Each row is a point on a landscape with many peaks, with its height.
A climber steps from a point to the highest of its 2 nearest points, and stops where none of them is higher. Distance is the straight distance between rows; heights are no part of it.
(1186): [128  83  96 102  67 111 116 153 113  92  74  85  58 126  93  76  84 101
 105  81 126  66 118 101  88  45 120 105  83  91  86  67  77  92  86  84
 124 114  70 106  82]  (h 303)
(1197): [109 110  69 124  91  99  84  75 110 106  83 137 142 142 136 118 115 121
 109 107  77  81  81  79  90  78 141  79 100  88  79  83 116  99  84 134
  91  74 111 104 108]  (h 528)
(564): [102  77  75 106  89 103 113  84  67  89 100 107 109 124 105  82 120 109
 111  97  97  76  92  83  84  77 128 106  83  88  63  83  95 102  81 106
 118  89  88 106 130]  (h 644)
(458): [ 80  37  88 124  89 113  77 133 130 108  68 111  74 119  91 112 104  88
 109  65 158 112 125 101 114  87 139  73  89  62  90  94  93 149 100 108
  99  92 109  92  79]  (h 550)
(1173): [ 89  85  95  94  92 114  41  87 122  82 101  86  85 112  55 125 126 124
 105 104 103  92 128  90 122 103 133 100  96 102  88 132 121 129 151 130
  73 113 102 116  94]  (h 299)
(1232): [109 133 103  82 100 104 113  92  62 112 123  80 147  63 104  94 124 103
  80 121  69 119 103  92 106 148  81 131 127  83 108 134 155 125  97  89
  70  88 142  88  94]  (h 281)
(163): [100 155 130  82 100  76 139 118  79 109 135  88  80  75 115 106  80 124
  79 105  77  97  82 135 119 124  34 102 116 130 117  85  82  51  84  64
 123 121  88  57  98]  (h 503)
(924): [ 87  74  57 117  75 108  97  60  90  71 101 126 120 125  81 114 118 111
  98 113  98  88 101 111  98  74 144  87  57  92  51 115 123 111 132 141
 101  91  99 139 120]  (h 614)
(150): [119  98 117  94 126 102 131 101  87  66  66  85  65  83  86 119  71  69
  94 118 116 104 113 123  98 118  66  65  82 118 138 100  51  61  84 114
 132 113  70 119  68]  (h 438)
(339): [ 91  56 119 109 119 111 119 110 106 106  78 100 113  83 100  99  92  79
 106  86 126 117 120 131  68 118  97  49 110 130 124 124  64 122  54 105
 112 108 115 114 107]  (h 497)
(1289): [ 89 103 115  80 131 101 140  94  73  84  80  83  76 104 100 118 108  82
 103 106 103 108  87 113 119 126  66  59 111 107 121 101  41  47  53  91
 136 126  77 105  80]  (h 398)
(395): [112  74  95  86 110 112 104  94 103  95  79  72  64  93  90  98  94  78
 107 101 138  96 105 107  94  74  87  98  82 100  97  93  89  82 144 118
 107 105  78 106  65]  (h 430)
(98): [ 71 107  94  71 118  94 128  81 135 115  73 116  68 130 113 127  74 106
  92 109  97 121  50  89 145 121  98 107 114  59 103  75 109  72 120  79
  80 109  74  89 117]  (h 492)
(1294): [ 99 144 126  89 125  91  75  78  95 122 118  93 119  93  87 106  99 135
 104 122  67 124  95 100 121 137  80 103 125 108 105 103 156 110 139 122
  63  88 124 104  87]  (h 146)
(310): [114  66 101 108  91 110  59 152 122 108  67  92  49  96  66 102  78  63
  96 114 136 125 141 101  85  64 104  71  73  83 127  94  81 120 125 125
 100  66  79  97  54]  (h 235)
(1400): [123 129  85 114 104  95  82  70 124 102 118  74  91  80  59  86  85 131
 118  99 101  80 101 103  96  61 114 140  87 112  69  80 111  77 144 107
  91  85  90 126 100]  (h 410)
(1319): [ 94 136 126  82 105  92 125 127 116 128 102  99  44  93 105 117  67 112
  93 110 102 112  85  95 109 108  71  97 103  87 108  75  91  49 105  82
  75 104  72  90  90]  (h 610)
(375): [ 82  53  72 128 115 104  92 114 128  95  69 145  84 146  98 124  95  80
 113  65 166 103  99  93 140  98 128  71  84  61  78  75  98 148  86 102
  86  83 121 104  82]  (h 586)
(884): [ 94  83 130 102 122 108  53 104 119 106  95  95 114 103  99 117 112 116
  95 117  95 102 125  83  96 133 125  74 133 113 109 132 109 142  86 101
  81 104 138 106 101]  (h 728)
(7): [ 67 115  96 116 106  98  86  96 141 108  98 132  81 130  94 115  90 108
 111  78 135 107  79  74 146  82 119 137  76  45  85  56 108 112 122  94
  76  75 102 116  91]  (h 603)
(1080): [ 67  64  87  80  60 110  95 132  86  91 117  74 102  85  79  77 131  82
  85  52 148 116 123 104  71 100 155  83  79  84  92 122 101 142 110  83
 121  98 106  97 143]  (h 475)
(180): [ 90 101 126 111  94 116  87 128  95 125 113 111 123  89  96  65 118 100
 113  82  97 110  98  79  96  96 121 128 103  72  94  97  98 124  76  81
  80  87 112  89 119]  (h 484)
(1003): [ 71 110  96  64 116 113 124  84  82 100  90 141 105 119 105 108 110  55
 117  92 132 138  68 102 138 127  81 131  87  33  92  96 139 113 129  60
  86  82  89  87  99]  (h 407)
(74): [103 119  85  85 100  85 108  71  77 115  93 107 118 146 145 112 115 112
  84 122  48  92  63  80  92 114  79  86 116 116 110  82 104  62  68 103
 131  99 115  89 117]  (h 307)
(418): [135  84  91 121  81  89  88 101 111  84  89  73  98  73  74  58  94  68
 112  92 115  68 134 113  74  65 109 125  75 131  87  93  86 102 133 102
 123 113  86 108 112]  (h 372)
(130): [ 68  92 106  93  66 104  61 140 100  95 137  67  95  71  70  73 130  95
  75  60 120 110 134  87  75 100 151 113  95  82  90 137 109 125 107  62
 111 100 112 103 137]  (h 523)
(158): [ 99 115  96  96  77 104  83  92  79 113 138  88 121  84  70  78 130 109
  91 106  90 109 108  90 106 125 128 128  91  62  86 141 137 124 104  86
  75  77 124  97 120]  (h 361)
(480): [ 84  67  62 100  55  98 106  70  57  74 125 116 124 107  77 103 125  94
  86 105 106  92 111 104  73 100 149  91  59  83  57 139 119 120 110 118
 118  88 103  98 141]  (h 683)
(430): [ 94  81  87 137  86 119  69 120 134  98 106 103  99 117  81  85  95 114
 127  73 116  77  97  91 110  54 146 120  84  78  82  71  94 111  97 103
  99  71 103 108 116]  (h 605)
(64): [103 102 103 116  98  89  84 103  83  76 102  97 148  78 135  84 114 130
  89  95  67 108 127 104  49 110 130  81 138 148 111 129 113 138  88  95
 107 113 138 116 123]  (h 658)
(76): [115 111 103 100 108 106 111 109 102 117 117  93 100 115 121  87 105 124
 105  99  89  72  82  82  98  95  92 127 107 100  95  73  90  71  86  86
  88 106  96 107 107]  (h 498)
(948): [107  73  66  98  75  81 111  75  51  72  78 111  94 136 111 115 127 131
  97  96  93  69  80  86  99  80 127  78 115 128  58  80  55  92  74  92
 137 121  72  87 100]  (h 720)
(574): [ 94 108 129 113 108 115  91 133 127 144 112 129  80 108 103  97  95  87
 125  86  97 108  88  76 119  89  98 115  98  63 104  82  90  93  78  86
  69  84 102  98  99]  (h 520)
(273): [108  97  58 120  88 103  90  59 112  84  88 133 126 133 104 118 111 126
 107 108  74  94  86  89  97  59 147  93  80  97  57  89 119  98 106 144
 101  80 100 131 110]  (h 563)
(271): [ 98 116 103  95 117 103 136 112  56 113 130  95 149  76 132  76  97  75
  87 107  70 115  85  94 117 112  41 119 126 106 140 113 109  73  50  91
 123 103 134  74 107]  (h 44)
(393): [107 135 121  95 110  81 120 103  68  92 138  80 105 102 132 109  81 118
  83 102  79  87  81 116 113 127  41 108 125 127 128  85  99  48  73  87
 135 127 108  72 113]  (h 538)
(1007): [102  94 103  87 121 100  68  96  83  89 108  74 125  99 121 115 126  94
  79 128  66 115 123  68  89 148 120  80 141 112 108 145 149 138  90 108
  82 108 127 122 111]  (h 667)
(1181): [ 93  70  85  91  87 104 113  85  62  84  94 133 143 114 123 118 119  87
  87 102 113 110  96  76  82 112 150  63  87  81  67 107 111 148  71 106
  98  88 121  93 131]  (h 597)
(1082): [ 88 117  66  83  79  93 119  80 145 114  95 122  79 162 140 122  77 146
  71  85  86  97  48  80 129  91 111 100 103  80 101  71  82  85 101  77
  61  96 104  94 110]  (h 738)
(256): [ 77 146 131  97 130 104  71  72 133 142  89 136  89 110  94 128  77 110
 113 103  92 148  87  79 148 129  84 114 117  84 112  97 110 101 118 115
  50  87 109  85  84]  (h 708)
(702): [107  87 105  82 128 119 118  60  83 116  88 116 115 121 111 114 118  88
 103 117  89 117  74 100 112 121  76  72 112 101 106 107 106  94  81 120
 103  96 115 103 105]  (h 553)
(1342): [126 105  95  97  63  97 108 121  89  83 100  64  72 111  83  66 104 114
  99  94 118  59 102 109  95  67 124 130  72 102  67  77  78  80 104  70
 129 113  72  97 109]  (h 341)
(878): [ 81 117  78  74  87  78 123  71 120 102 100 101  89 126  84 102  92 152
  80 116  86  87  51  91 124  97 120 136 103  74  75  69 120  73 133  86
 102 101  77 104 127]  (h 265)
(1435): [ 66 113  79  76  97  97 100  81  79  76 106 125 113 113  70 120 133  75
  89 103 139 118  91 102 133 140 110 116  63  33  76 119 153 138 152  80
  73  89 117 105 113]  (h 334)
(722): [104  88  69  82  74  90 124  68  81  86  69 111  79 141 110 122 114 149
  84  94 102  87  79 109 109  71 100  85 133 143  85  78  48  78  95 113
 124 135  89  89  89]  (h 668)
(1361): [130 103  89 122  96  79  87  77  82  77 115 100 141  83  85  78 123 115
 122 116  68  80 126 124  79  97 108 111  92 147  87 124 121 118 128 131
 101 100 106 110 124]  (h 639)
(488): [104  77 124 104 119 106 117 115  98  76  84  95 110  54 101 109  79  67
 102  89 122 117 129 148  81 128  84  50  94 123 149 132  60 111  54 112
 127 117  91 112  89]  (h 476)
(1431): [103 125  81 104  73 101 102  67  86 118 105 143 154 129 139 100 118 104
 101 113  61  90  88  77  96  99 128  96  86  63  85  76 129  92  66  99
  96  72 115  95 131]  (h 496)
(1113): [ 75  89 101  74  95 113 111  90  70 104 108 106 103 103  94 102 132  74
 104  91 129 123  73  91 127 132  97 124  70  42  92 103 138 122 132  83
  80  81 110  83  91]  (h 374)
(464): [ 81  66  84 129  91 113  77  92 132 112  72 144 103 153 103 129  99 108
 114  79 121 106  90  88 125  90 139  82 108  80  85  97 100 150  65 113
  75  78 124  97  74]  (h 625)
(703): [ 91 102 107 130 112 119  95 119 150 139  94 126  71 149 118 116  92  95
 124  75  92 108  77  75 134  84  96 100  96  71 110  92  82  81  55  81
  70  72 102  95  92]  (h 501)
(435): [110 127 135 106 127 107 113 138  93 130 140 104 104  78 116  93  71  80
 108  98  84  95  97 101  97 112  55 104 102  97 133  88 100  66  62  82
  93  97 103  88 105]  (h 77)
(931): [102  73  98  68  95 106 118 123  70  99 106  71 104  60  95  88 116  43
  94 103 140 104 132 131  80 120  67  81  88 109 115 137  74 105 106 113
 120 116  97  74  83]  (h 152)
(903): [103 143 133 101 131 105 103 114  78 136 140  98 114  55 100  87  94  98
 109 103  92 112  96 102 103 128  62 117 109  89 109 101 129  90 103  96
  67  91 113  82  82]  (h 98)
(987): [ 89 127 107  61 105  83 137  86  78 123 113  86  86  95 104  98 108 116
  89 118  72 115  57  87 115 126  63 131 112  80 100  94 108  65 108  51
 113 110  80  73 103]  (h 316)
(397): [ 97 115 109 119  80  89  69 105  89  83 147  72 127  55  64  65 108 112
  93  91  81  97 143 125  71 117 132 121 102 124  88 139 119 125 114  94
  95 102 116 109 134]  (h 645)
(483): [100  74  84  73  86  98 110  65  81  81 100  90 100 103  73 106 141  93
 106 109 109  97  93 118  89 101 103 102  74 112  75 119 125 121 167 142
 107 106  90 108  99]  (h 526)
(208): [ 91  82 116 115  92  92  92 114  88  79 104  91 139  65 125  71 108 107
  84  81 115 101 127 117  47 104 117  82 125 154 108 107  89 135  92  93
 114 106 122 114 123]  (h 627)
(170): [ 98 108 101 115  94 107  53  76 118  94 113  86 109  85  42  95 101 133
 117 102 100  93 117 108 104  86 122 126  86 120  77 112 116 118 143 135
  74  95 111 111  88]  (h 348)
(917): [113 133  71 126 120 102  98  88 169 112 105  88  70 116 115 140  45 137
 106  92  74 101  74 109 110  89  72  76 126 140 133  94  78  70  86 110
  77 107 123 119  81]  (h 416)
(548): [ 88  80  87  71 112  93 122  67  95  85  89  77  76  98  85 101 121  85
 107 107 121  93  79 109 103 100  89 106  82 104  78  97 114  90 162 117
 109 109  80 101  92]  (h 477)
(676): [ 99 115  97 107  79 112  81 107  94 124 111 142 146 119 119  76 109 107
 119  93  76 102  78  73  99  95 127 122  89  64  95  77 115 111  64  84
  79  71 109 100 137]  (h 470)
(961): [ 87 114  95  72  87 103 142  86  65 105 114  85 105  94 105  81 129  92
  96 111  92  98  68  82 117 109  67 147  91  65  83  97 116  88  95  58
 123  91  89  82 106]  (h 345)
(746): [ 93  78  68  86  82  94 114  88  46  74  94 113 112 122 115 106 122  99
  99 102 102  72  76  70  97  79 123  89  96  87  61  78  73 103  56  91
 137  98  89  89 123]  (h 679)
(361): [114  95  75  90  89  91 131  71 123  79  64  96  61 126 106 116  92 131
  89  96 101  92 100 127  97  76  87  85 134 140 106  87  55  74 108 104
 109 147  89 103  75]  (h 617)
(976): [139 105 121 126 101  99  90 120 109  73 100 101  96  52 110  91  43  75
  89  98 106  54 126 119  81  70  77 112  96 148 117  82  86  91 110 100
 111 116  67  93  86]  (h 552)
(122): [106 122  92  86  74 100  88  82  69  94 139  73 123  83  77 106 145 102
  71 114  57 110 113  96 102 146 118 120 107  71  89 157 150 129 119  81
  82  87 121 112 104]  (h 321)
(817): [106 120  72  88  72  70 103  62  61 108  94 114 139 140 160 124 126 122
  90 130  44  88  71  82  90 100 104  81 104 103  74  88 107  69  76 114
 138 101  99  80 117]  (h 292)
(257): [103 129  80  92  75  90 122  75 114 106 123  81  79 107  63  79  87 154
  92 107  97  84  78  98 113  78 128 146  89  94  61  82 117  64 138  82
 102  94  80 119 120]  (h 331)
(1256): [ 90 100 106  79 118 111 131  97  76 119  99 110  91 133 131 112 105  83
  94  90  79 119  64  92 132 121  63  85 113  79 125 101  62  57  40  61
 114 115  97  87 118]  (h 346)
(1302): [116  90 118 116 123 108 122 117 107  82  84  94  90  78 106 105  63  80
 110 103 105  86 119 127  91 109  75  71  88 112 134 100  67  67  63 108
 130 109  90 111  82]  (h 466)
(1006): [ 94 101 128 112 115 118 122 134  81 119 120 103 148  64 135  89  84  93
  83  91  87 131 105 112  98 127  75  97 127 106 148 113 105 108  33  96
 112 107 136  88 116]  (h 54)
(944): [ 89 101 146 102 101 106  74 159  99 123 115  99 102  64  98  77 103  83
 110  97 126 124 124  98  88  99 111 105 100  79 105 111  96 125  85  80
  77  99 106  89  96]  (h 455)
(627): [ 96  72  98 119 102 111  59  90 135 103  69 112 102 133  95 135 111 126
 107 104 116 106 106  86 112 115 144  76 123 105  91 120  99 147  87 119
  78 104 126 108  83]  (h 670)
(1012): [126 117  86 134  95  71 101  86  64  93 110 109 151 118 142  97 107 125
 101 120  52  74 104 105  68  94  92 113 122 147 120  94 114  88  86 130
 132  98 116 101 123]  (h 598)
(350): [ 78  48  77  74  73 104 120 118  75  93 105  81 106  91  86  79 129  66
 110  64 139  92 107 107  80  93 130  84  65  87  83 109  87 121 104 107
 135  99  93  83 134]  (h 440)
(1439): [ 96  95 123  94 136 110 108  78 114 126  91 108  85  98  94 112 107  93
 104 106 120 128  77 101 121 123  83  84 101  82 111 104 111  89 113 122
  78  92 100 104  78]  (h 601)
(1387): [ 89  67  79 125  77 109  86  92  97  92 100 115 108 120  84  77 112 108
 106  86 111  82  94  97  92  69 159 108  73  71  64  86 102 112  83 100
 107  78 101 120 137]  (h 661)
(772): [ 97  92 117  88 131 114 148 106  80 108  78  95  79 108 114 114 115  63
 115  89 102 119  93  96 116 124  70  63  92  73 127 111  55  63  28  89
 131 112  88 111  96]  (h 371)
(575): [134  89  95 107  77 111 116 152 116 100  63  85  42 116  99  87  60  85
  85  97 113  84 129 100  86  54 101  86  81  94 112  82  63  84  98  87
 118 113  71 104  56]  (h 279)
(815): [109 117 105 108 118 104 121 115 129 120 104  94  71 124 117 109  83 127
  99  86  90  84  88  95 103  99  81  94 105 108 112  84  71  61  75  87
  88 111  95  99  97]  (h 543)
(1246): [ 96 126 103  90 109  90  88  54 126 108  89 115 119 111  93 113 116 123
 103 122  69 130  69  95 127 114 102 107 123  97  84 101 157 118 154 135
  78  74  96 111  90]  (h 179)
(856): [123 120  96 114 109  98  98  84  92 121 119  95 128 108  95  81 106 125
 116 103  72  81  84  89  89 102  96 127 106 120  87  82 120  84 107 110
  98  87 107 107 106]  (h 457)
(941): [ 94 131 134  63 108  95 135 123  68 104 109  80  61  80  91  99  99  73
  80 130 112 124  84 107 106 116  47  95  99  91 105  96  78  52  84  69
 129 125  58  82  77]  (h 427)
(1430): [ 98  65  85 106  87 106  81  90 100  90  78 124 118 122 104 129 125 112
 104  99 106 100 101  82  88 117 152  64 103 102  71 116 115 147  91 125
  80  94 104 112 116]  (h 618)
(1103): [ 91 119 101  71  97  93 120  79  84 126  94 108 107 142 145 111 100 103
  80 102  50 113  51  83 127 134  67  87 109  99 119  91  82  56  81  66
 116 108 109  81 124]  (h 326)
(950): [126  81 117 124 100  81 106 108 106  70  65  93 104  76 113  73  62  57
  91  98 112  57 127 121  76  68  78  94 102 148 119  90  69 108  90  85
 136 126  75 102 104]  (h 578)
(1194): [116  84 112  85 111 107 107 132  87  99  94  88  76  67  77  94  77  41
  92 125 140 108 130 130  76 112  71  67  70 106 137 119  78  93 120 120
 117  90  76  92  67]  (h 173)
(1151): [103  94 140 108  95  99  79 158 104 108  98  85  98  52  97  62  83  66
 102  93 127 101 128 118  60  85 102  96  80 105 113 104  82 117 118  91
 108  97  89  93  94]  (h 426)
(1219): [121 102 101 122 127 108 112 113 126  96  94  92  68 105 105 105  69  99
 104 103 103  83 100 115  93  87  71  87 118 125 124  82  66  61  82 104
  98 106  91 113  69]  (h 499)
(1346): [122  83 115 103 116 107  86 111 118  85  86 103  73  69  69 117  66  63
 103 123 130 109 138 133  97 109  86  64  73 109 149 121  66  97 112 136
  94  93  81 118  46]  (h 193)
(1309): [ 82  89  97  83 146 102 128  66 140 113  67 110  77 127 106 122  88 102
 100 106 105 132  54  88 135 113  88  90 118  87 109  90 104  77 112 121
  97  96  81 114  95]  (h 547)
(408): [105  87 100  83 109  99  87  90  72  79 122  83 124  98 101 103 135 101
  88 124  72 103 127 107  74 144 100  87 128 129 102 147 141 131 113 120
  84 121 114 113 110]  (h 623)
(622): [112  98 100 139 102  84  87  99  86 101  99 118 157  99 138  98 102 139
 112 114  59  90 114 114  67 100 113  88 133 156 121  98 112 118  87 137
 108  96 129 107 115]  (h 624)
(589): [104  98  89 102  87  99  92  77  80  81 127  79 119  90  75 102 148 111
 104 115  81  95 122 117  76 114 114 105  91 126  85 146 135 121 147 130
  84 109 106 117 115]  (h 589)
(1002): [ 92  98 105 104  63 106  75 135 107  98 142  62 109  62  49  63 117  92
  89  78 118  96 137 112  68 112 136 121  80 101  89 140 107 122 131  81
 112 100 103  98 124]  (h 575)
(583): [ 93 112  81  66  79 117 133  74  53 102 109  98 145  88 112  77 133  86
  95 106  70 120  82  82 116 115  69 147 101  59  86 120 128 107  87  76
 103  68 122  77  98]  (h 323)
(451): [ 97 102 114  71 108 120 135 123  73 123 117  88  97  83 113  80 113  58
 100 103  98 118  83  86 113  97  55 129  95  68 102 108 107  76  73  66
 108  99 101  78  98]  (h 370)
(650): [ 79 130  68  98 100  90  99  99 157 100  98 127  69 160 119 119  88 133
  85  76 109  96  57  76 142  83 117 129  97  60  92  57 102  94 108  78
  65  89  94 107 110]  (h 671)
(617): [137  96  80 113  87  97 106  87 121  73  71  73  69  90  93  80  83  84
  95  97 114  57 138 107  88  48  89 113  86 132  93  79  70  95 131 102
 113 149  78 118  67]  (h 357)
(1419): [119 132 110 129 107 101  62 107 133  97 113  96  97  59 102 107  45 108
 116  95  94  70 118 108  91  65  77 108 113 140 109  79  96  84 115 121
  85 104  92 101  68]  (h 514)
(1287): [108  80 121 118  91  87  99 108  97  62  88  90 123  60 121  62  83  66
  89  76 121  83 140 133  57  90  83  95 101 157 116 106  88 136 108  92
 127 115  94  92 115]  (h 599)
(831): [115 109 101 116 118  89 110  86  68  84 116  98 126 107 140 102  93 107
 106 113  74  72  97 108  94 111  57 103 126 152 118  94  99  78  76 107
 138 114 112  86 113]  (h 571)
(142): [ 89  64 101 140  88 107  83 146 147 114  83 102  82 124  99  87  90  94
 122  67 125  87 100  83 106  44 131 100  93  68  85  64  84 115  73  89
  94  79  94 100  91]  (h 564)
(876): [ 93 104  91  71 100 119 123  89  59 123 103 101 138  89 123  81 130  81
  87 113  93 135  97  88 110 127  81 113 112  81 106 128 127 112  70  96
  81  93 133  79 103]  (h 306)
(1163): [ 80 144 107 110 132  95  91  91 159 145  91 115  61 100 101 137  67 102
 115  97  81 151  79  83 147 113  76  99 107  82 121  94  92  65 108 107
  60  72  92 102  85]  (h 772)
(840): [ 80  88  89  94  87 102  57  82 106  80 100 116  97 117  65 127 134 111
  87  93 125 102 105  94 129 124 141 104  67  64  82 119 141 139 150 108
  73  93 109 115 106]  (h 285)
(316): [ 76  69 108 145 104 112  95 145 157 126  69 132  59 135  97 118  81  81
 130  72 126 116 101  86 123  67 113  86  93  58 106  84  86 112  46  81
  85  64  95  87  67]  (h 533)
(80): [103  83 124 119  90 104  54 149 124  91  78 114  66  71  62  98  50  64
  87 118 123 111 143 115  72  86 101  66  85 109 147 110  67 135 111 113
  98  80  90  98  60]  (h 215)
(711): [108  86 115 100 111  99  80  94  97  60 114  87 130  70 101 120 109 105
  97 107  86  90 140 114  71 139  91  84 131 158 118 143 132 136 127 114
  92 137 108 106 115]  (h 669)
(567): [ 71 121  97  52 120  96 127  72 105 112  80 135 107 128 124 112  87  74
  98 107  85 124  56  87 143 139  84 135 100  48 105  81 124  85 124  57
  94  82  88  79 126]  (h 443)
(1101): [ 87 136  80  85  99  74 103  55 119 112 100 113 123 126 112 105 102 125
  92 127  58 100  65  75 115 108 114 123  99  86  87  74 139  90 138 104
  79  78  90 101 123]  (h 214)
(359): [ 99 114 101 117  86  83  82  98  79  78 134  79 151  66  99  73 122 134
  88 108  71 103 134 114  56 119 133 108 120 127 105 137 129 129  87  99
  93 102 124 113 139]  (h 702)
(338): [120 117  59 117 117  89  98  72 138  98 104 106 100 125 130 129  81 147
 103 105  60  83  79 100  93  79  73  91 140 158 122  83  95  75 107 125
  97 114 117 120  94]  (h 463)
(119): [116  80  88  81 120  87 129  55 124  65  65  93  63 107  98 119  90 100
  99 111 101  90 104 117 105  77  63  87 125 153 109  98  79  81 137 111
 122 150  77 120  77]  (h 574)
(699): [108 135 103 114  92  96  86  70  86 120 137  97 131  92  70  70 114 125
 114 100  70  97  81  91 100 111 108 132  88  83  83  94 132  93 120 100
  83  67 109 102 108]  (h 415)
(1046): [130 134  87 111 110  76 111  59 110  65 103  99 102 107 125 118  82 144
 101 115  63  67  99 109  96  80  73 116 128 178 118  84 115  71 125 111
  98 128  96 107  98]  (h 500)
(125): [127  96  69  86  89  95 103  86 122  72  72  76  55 107  92  96  93 104
  99  93 121  82 109 105 102  54 110 118  93 114  89  82  81  86 153 110
 114 123  79 113  66]  (h 388)
(117): [ 76  95 129 108  99 112  73 131 115 127  97 142  84 113 101 101 103  84
 127  72 137 118 102  79 134  90 114 125  69  40  87  83 102 125  94  82
  70  82  98  88  81]  (h 554)
(904): [108  65  92 103 123 106 117  85  77 103  84 113 133 109 116 110 102  95
 106 111  93 115 101 112  86 122  90  57 122 133 115 109  93 107  59 127
 116 106 124 102 116]  (h 524)
(17): [113  77 119 118 109 106  74 101 108  79 104 110 124  70  96 110  90 118
 108 105  89  82 124 124  82 123  88  89 134 147 119 116 109 130 121 127
  84 126 122 107  91]  (h 631)
(578): [104 127 139 106 123  95  66 102  91 122 127  88 109  63  79 100  90 122
 115 106  91 104 108  95 105 130  85 120 114  97 100 100 136 113 122 108
  58  98 117  89  82]  (h 120)
(1266): [107  75  97 118  81  96  78 133 118 100  75  82  92  82  87  58  92  75
 112  82 130  76 135 115  62  67 123 102  85 122 105  90  68 118 129 102
 112  96  80 107  96]  (h 397)
(877): [ 75  88  57  94  74  90 115  85  38  73 108 126 141 108  95 119 123  75
  81 108  99  99  99  88  82  86 152  65  63  69  47 122 101 133  82 113
 132  96 118  88 145]  (h 634)
(800): [104  60  84  81  77  99 111 130  71  93 103  63  73  90  91  63 118  49
 104  82 137  70 112 106  89  74 114 104  57  80  76  99  84 104 114  95
 151 102  77  81 112]  (h 409)
(409): [112  97  97  86  65  97 117 118  69  90 119  58  83  91  73  60 126  83
  98 100 112  64 103 109  97  69 100 135  62  81  65  94  92  78  98  59
 153 105  74  89 112]  (h 373)
(795): [132  75  84 110 101 108  91 153 106  98  60  89  44  90  81  91  68  49
  85 105 122  90 132  98  80  55  90  82  69  98 119  83  72  95 114  99
 121  94  63 109  61]  (h 258)
(923): [100 119 140 115 125 118 108 143  99 112 132 114 114  47 114 104  66  89
  99  88  81 121 111 116 102 117  67  82 105  93 154 102  94  82  35 100
 108  88 116  97 110]  (h 64)
(1307): [102 107 139  68 113 107 134 140  75 103 111  99  65  78  97  92  95  42
  96 107 109 128  95  94 101 104  51 100  82  69 114 109  85  55  49  75
 116 106  79  88  82]  (h 395)
(1110): [ 86 114 138  99 132 108  75  81 132 124  87 121  71 103  82 133  98 107
 107 107 125 149 105  97 150 143  92 104 108  81 108 119 108 106 119 121
  63 101 108  96  63]  (h 655)
(1269): [ 88 141  96  94 113  89  99 117 157 135 110  95  44  99 106 132  56 129
  94 102  96 126  76  81 125  90  87 104 117  91 101  72  89  61 103  90
  49  99  83  99  94]  (h 687)
(66): [116  91  89  91 125  86 122  49 115  70  78  94  99 102  99 117 103 112
 113 121  80  89  93 106  93  82  71 105 117 163  98  96 102  86 148 129
 113 127  85 126  97]  (h 542)
(1274): [ 86  68 126 128 105 105  55 132 137 114  78 103  79  99  80 115  94 100
 108  93 135 115 137 100 103  85 116  87 109  84 108 112  74 135  91 114
  74  98 112  91  64]  (h 551)
(991): [ 91  85 119 128 107 104  58 114 125  98  87  96 104  83  80  93  89 122
 120  99 112  91 128 109  79  81 114  96 121 117 112 106  79 135 106 121
  77 108 111 103  82]  (h 585)
(667): [ 96 144 127  67  88  81 140 119  68 111 111  86  77  90 100  90  99 111
  85 122 101 100  78 118 113 107  55 113 114 107  95  87  79  51 101  59
 115 128  79  62  83]  (h 465)
(1199): [118 144  87 115 104  89  66  97 134 110 120  84  88  79  88 100  60 137
 125  94  93  77 101  92 103  63  97 129 110 122  89  65  96  84 114 112
  76 105  95 111  78]  (h 471)
(1053): [ 79  97 132  92  99 103  86 143  92  87 117  70 129  59 117  69 107 106
  79  72 120 119 122 102  52 114 113  90 125 125 108 122  89 128  85  65
 102 107 123 111 109]  (h 596)

For each start below, name the point where the climber stops.
(338) | (948)
(578) | (359)
(676) | (480)
(1419) | (359)
(1194) | (359)
(1342) | (359)
(840) | (1163)
(1232) | (815)
(817) | (480)
(1256) | (815)
(488) | (1163)

Two climbers start at each pair of points below. Name the first point that both come to, or write none.
(74) / (393) | none
(931) / (1307) | none
(1006) / (451) | (64)
